Points on a hilly landscape, in no order, each with its height.
From any point a climber steps to the highest of the 2 points nearest to it. It stops when none of these is higher. Distance is the straight distance between rows; heights are no part of it.
z_699 h=437: [  8  29   2  40  10  -4  45  14 -17  17   1   4  10  13  22 -24  -3 -13
   9 -11]
z_434 h=317: [  2   4  15 -10 -53 -22   9 -26  -7  22  31   1   9  30 -28 -14  15   3
  13  -3]
z_564 h=347: [ -6  25 -47   6 -10   2 -17  16  -8 -37  32  16  -5   0 -21 -27 -10 -23
  15 -24]
z_320 h=541: [ 20 -14  26 -21 -51  -4 -21 -15 -22  24   7   2  -1  -6 -31  -3  19  29
  -3   6]
z_311 h=372: [ -7  20  -3  19 -21  -4  30   0   1  13 -10 -20  14  23  16 -29 -15 -36
  12 -15]
z_677 h=183: [ 14 -24  -7   6  25  -5 -12  32  18  -3 -28   4 -21 -28  13  30 -17  29
 -17  -4]
z_44 h=199: [-35  -6 -17  -3  27   7   8  17  20 -45  13  -6 -33  -6  30 -35 -15 -31
  24  14]
z_570 h=460: [-25  -1  -6  18 -17 -14   4  -7  33  -4 -12 -21  16  38  -7  23 -22 -14
  -9 -16]
z_943 h=536: [ -1  39   6  46  42  -6  54  17 -19  17  -1   9  21  18  19  11   3  -9
   0   8]
z_381 h=225: [ 13 -13  -8 -29  -5 -22 -11  12  15 -12  -5  14 -16 -23  -4  14   8   2
 -14  -6]
z_595 h=282: [ 23 -28  35  18  29   8   1   0  -3  30 -24  -6  20  11 -19  33  16  13
   7  29]
z_123 h=433: [ -5  18 -28  -2   7 -20  -3  13   8   2 -18  -5 -10  15   2  10 -32  -6
   9  -6]
z_424 h=222: [ 12 -41   0  17  41   8  -8  26  16   5  -4  16  -5 -26  -1  27   7  14
   0   2]
z_18 h=238: [ -4 -19 -11 -32 -31 -13  10   3  17  -1  18   9   6  -9 -21 -19  18 -48
  17 -17]
z_708 h=106: [  2 -22  31  -9 -19 -15  -7 -38  18  36 -16 -32   1  17   2  24  -8   1
 -15   2]
z_489 h=571: [  6  -7  19  40  41  -2  31  -9  12  31   4   5  12  12  13  16  -1 -12
  15  22]
z_882 h=521: [-14  12 -28  23  -6 -21  -3  -2  26  -3 -13 -29 -11  28   4  16 -49 -20
  -2 -25]
z_258 h=217: [-27  -7 -16 -10  33  26 -12  19  -5 -39  -5   7 -29 -30  28 -17 -18   1
  19  25]
z_881 h=202: [-12   5   3 -36 -26  -5  -2 -17  -2  15 -23 -13  -2   2  11 -13  -7 -27
   5  -1]
z_827 h=324: [  8  10  -9 -14  -8  26 -43 -28 -14 -10   3 -12 -16 -34   2   0  -5  17
 -35 -12]
z_609 h=322: [  0  24 -18 -13  28 -15  -4  16  -3 -25  -1  20 -17  -6  18  14  -9  27
 -12   7]
z_323 h=153: [  5 -26 -13 -14 -20 -28  14  15  30  16  -9  -1   2  -8 -13   5  -2 -50
  13 -26]
z_337 h=290: [  1 -22  -3  56  28  14  35   5  33 -10  10   0  15   0  13  21  -1 -38
   2 -14]
z_478 h=271: [-15 -25 -22  -7  36  37  -5  35   5 -28  -7  15   5 -34  -5  -8  17 -22
  20   2]
z_45 h=214: [ 30 -14  34   7  -9  -7   4  12 -18  14   5  17  14   5 -29  11  34  45
  -3  11]
z_982 h=502: [ 11  10  13  44  -2   1  19   0  -2   6  29   9  -3  -4  14  -8  11  40
 -23 -13]
z_435 h=13: [ 32  18  -6 -33 -20 -41  -1   3 -39  26  -6  15  -8  15 -24   9   0  17
  13   5]
z_680 h=207: [-25 -24  15 -38  -6  -7  -4  -1  21 -13  -6  15  -6  -1  11  -1   4  17
  12  38]
z_487 h=323: [  4 -17 -10   1   4  21  -5  33   1 -11 -10  10  15 -32  -8  -4  23  -8
  -7 -10]
z_3 h=407: [  6 -15  35  14  44  -9  22 -11  10  27  -6  -3  23  20  -7  31  16  -8
  10  42]
z_392 h=422: [ 15 -12   1  17 -32   6  -7  -7   2   4  22   2  14   2 -31   0  14  -8
  -3 -25]
z_876 h=162: [-16  31 -25 -32  29  -8   0  -5  -8 -28  30  28 -15   3  11 -19   7 -10
  18  20]
z_348 h=491: [ 16  15  -1  11 -36   6   5 -17  -7  -5  44  13   9  -8 -25 -21  28  -5
 -20 -32]
z_569 h=263: [-14 -16  15 -11  28  24  -5  13   4   2 -46 -10  17  -6   8  20   4  19
  -6  30]
z_241 h=181: [-26  26 -18 -11  34  -3   9  -8  13 -34  33   7 -19   1  30 -26  -4 -35
  10   8]
z_555 h=356: [ 11  -5   4 -20 -10  17 -35 -28 -18   6   5   7 -19 -27   4 -14  -2  20
  -4  11]
z_790 h=370: [-10 -16   3  -7 -37  15 -33 -26   4   0  10 -16  14  13 -36   9   3  -1
  -2 -11]
z_780 h=165: [  7   7 -24 -30 -28 -23  -9  10   0 -19  -9  11 -33 -28  11  -6 -23  -1
  -5 -19]
z_690 h=327: [ -3  -3  -8  43   2   2  22   0  26  -3  13 -12   6  10  11 -10 -15 -35
  13 -24]
z_898 h=229: [-25 -10  22 -10  18   8 -10  -3  17 -10 -15   4   4  15  10  15   4  39
   0  42]
z_484 h=366: [ -7  26 -33   8  24 -23  -5  20  11 -34  -8   1 -28   5  19  17 -44  21
  -1   1]
z_870 h=220: [ 30 -13  22  26 -12  19 -12  -4 -22  17   1  -6  26  13 -32  15  17  41
 -14  -5]
z_276 h=175: [ 30 -25  28  -8   8 -14  -4 -16   7  29  -9 -11   8   1 -14  29  14   1
  -7   7]
z_251 h=294: [  0 -11  16  31   6  42   2 -11  -5  14  -6 -17  23  -6  14  -8   7 -13
  -9  -8]
z_967 h=375: [-15  20 -43  27  -3   8 -11  33 -10 -52  17  -7 -30  -2  -1 -41 -28  -7
  17 -11]
z_726 h=304: [ -2   8 -30 -12 -28 -12  -4   5   8 -19  37  16   3   0 -32 -17  13 -36
  15 -26]
z_272 h=241: [-23 -14 -25 -31   8  24 -17  37  -6 -40 -15  28  -8 -35  -3 -18   4  -4
  22  12]
z_245 h=522: [  8 -25  28 -17 -20  22   1   3  -3  21 -14  -1   5 -37  11 -25  26  -2
 -12   2]
z_451 h=361: [  3  18  -5  -9 -14  -8 -14 -19   3 -12   8 -13  -7   2   4   8  -3  16
 -35 -17]
z_361 h=389: [  7 -20  11  21  -3  34   9  21 -12   3   5  11   6 -43   4 -28  26   1
  -2 -11]
z_108 h=384: [  8  36   8  17  27   9  23   1 -24  21 -22 -11  33  21   6   9  11  -4
 -11   3]
z_879 h=76: [ 20   2 -29 -11 -12 -37  -3  -2   0  27   5   0  -4  12 -22  10 -16 -46
  21 -30]
z_806 h=146: [ 29   5   5 -43   6 -26 -17 -17 -10  -2   1  12 -14  -6  -5  27   9  25
 -19   8]
z_52 h=259: [-29  -2  -2  16  38  41   5  28  -7 -40  19   6 -10 -37  21  -5  20  21
 -20   1]
z_15 h=137: [ -5  36 -37 -21 -25 -20 -10  -3  -1 -37  11   0 -33  -5  10 -19 -25 -16
 -11 -21]
z_578 h=311: [ -7   6  14  -8  39  35  -7   0 -14  -2 -30 -16   7 -19  30   8  11   9
 -26  10]
z_385 h=283: [-11  12 -16 -10  49  11   1  29  -9 -37  -3  15 -11 -27  17  21  13  22
 -26   0]
z_226 h=336: [  9  18  12  17   6  33  11 -17 -21  18  12 -11   0 -22  27 -37   8 -27
  -6 -13]
z_688 h=326: [-33   4  -7 -13  10  26 -30 -19   2 -21 -11 -17   4  16   8   1 -21  11
   4  13]
z_32 h=410: [ 14 -10  22 -34 -30   3 -42 -41 -22  12 -10  -6 -17  -7 -12  14 -11  36
  -8  15]
z_164 h=166: [-16 -30  16 -32 -12 -31  14  21  26   8 -25  13  -3  14  -7   8   6  11
  18  32]
z_553 h=386: [  5  -2  23 -17  -3  21  -3 -15  -4  12 -18 -19  -3 -33  31  -8  14   0
 -32  -4]
z_266 h=343: [-23 -12   0  -8  -6   8 -39 -39  17   3   5 -22   1  22  -7  19 -17   7
   0   5]
z_11 h=284: [ 24 -22  32  36  -8 -15  31  10   0  22  14  23  20  25 -17  12  20  33
   8  13]
z_36 h=381: [ -3  22  -4  33  21  20  22   2 -26   3  15 -11 -11  -4  28 -35 -12 -29
  14  -5]
z_437 h=21: [ 35  19 -15 -14  -6 -39  -1  -4 -17  31  -4   0   5  24 -26  23  -6 -18
  12 -13]
z_819 h=254: [  3 -39  -9  43  38  18  -1  22  21  -4  -6   5  12  -5  -4  27 -11  -8
  14  -5]
z_239 h=160: [ -9  13  -3 -54   3  -5  -6 -18 -15   7 -19   7  -3   3  10 -14  -8 -21
  25  26]
z_831 h=256: [ 23   4  16  28  -6   2  -5 -21 -18  36  -2 -10  16  23 -10   9  -8  20
  -4  -6]
z_357 h=569: [  7  11  11  27 -30   0  17   4   0  -4  34  11  -3 -17   0 -33  22  17
 -21 -17]
z_343 h=399: [-24  10 -25  19 -29   1  -8  15   9 -31   2 -22 -20  12   4 -24 -37  -4
   8 -19]
z_113 h=303: [-17 -22   2   9   0  32  -9  -4  13   1 -20 -24  18  10   0  -2  -8 -14
   4   0]
z_561 h=145: [-11  19  -4 -19  30  -1  -4 -17 -10   4  10  15 -10   2  18 -11  -4  -2
  23  27]
z_977 h=79: [ 26  15  10 -49  -8 -18 -11   1 -31   3 -26   6   3   5 -21  16  18  23
  -7  20]
z_217 h=394: [  2  -4  15 -37 -36 -14  -7 -12 -11   1  19  13   5  13 -39  -7  30  13
  16  19]
z_440 h=424: [-42  -6  -5  10 -44  -7  -4   5  29 -12 -17 -26   1  27   2  -1 -29   9
  -4 -12]
z_568 h=298: [ -7  26   7  31   4  -2  13 -18 -10  24 -13 -13  26  46  -9  12 -14   7
   5   9]
z_259 h=258: [-14   1   2 -38 -53 -35   5 -21   4  14   5  -9  -2  21 -12   0  -2 -16
   6  -4]
z_200 h=429: [ 15  29   9  14 -18 -16  12  -1  -4   7   6  -6   7  10   9   2   5  38
 -38 -24]
z_980 h=398: [ 26  -7  30  38  30 -22  44   2   3  35  22  25   6   2   8  14  18  15
   4  18]

For each start below, name the point where the climber stops.
z_879 -> z_882
z_113 -> z_357
z_52 -> z_882
z_424 -> z_943
z_239 -> z_320
z_876 -> z_245
z_708 -> z_357
z_164 -> z_245

Call two points neighbours if one is among the 2 nearest of the other. Go from one point of each pair to the other, from neighbour to neighbour, staying as high as possible. Name the lowest point that can't be avoided.
z_245 / z_320 -> z_561
z_489 / z_357 -> z_45
z_943 / z_381 -> z_677
z_320 / z_357 -> z_827
z_943 / z_357 -> z_251
z_245 / z_882 -> z_258
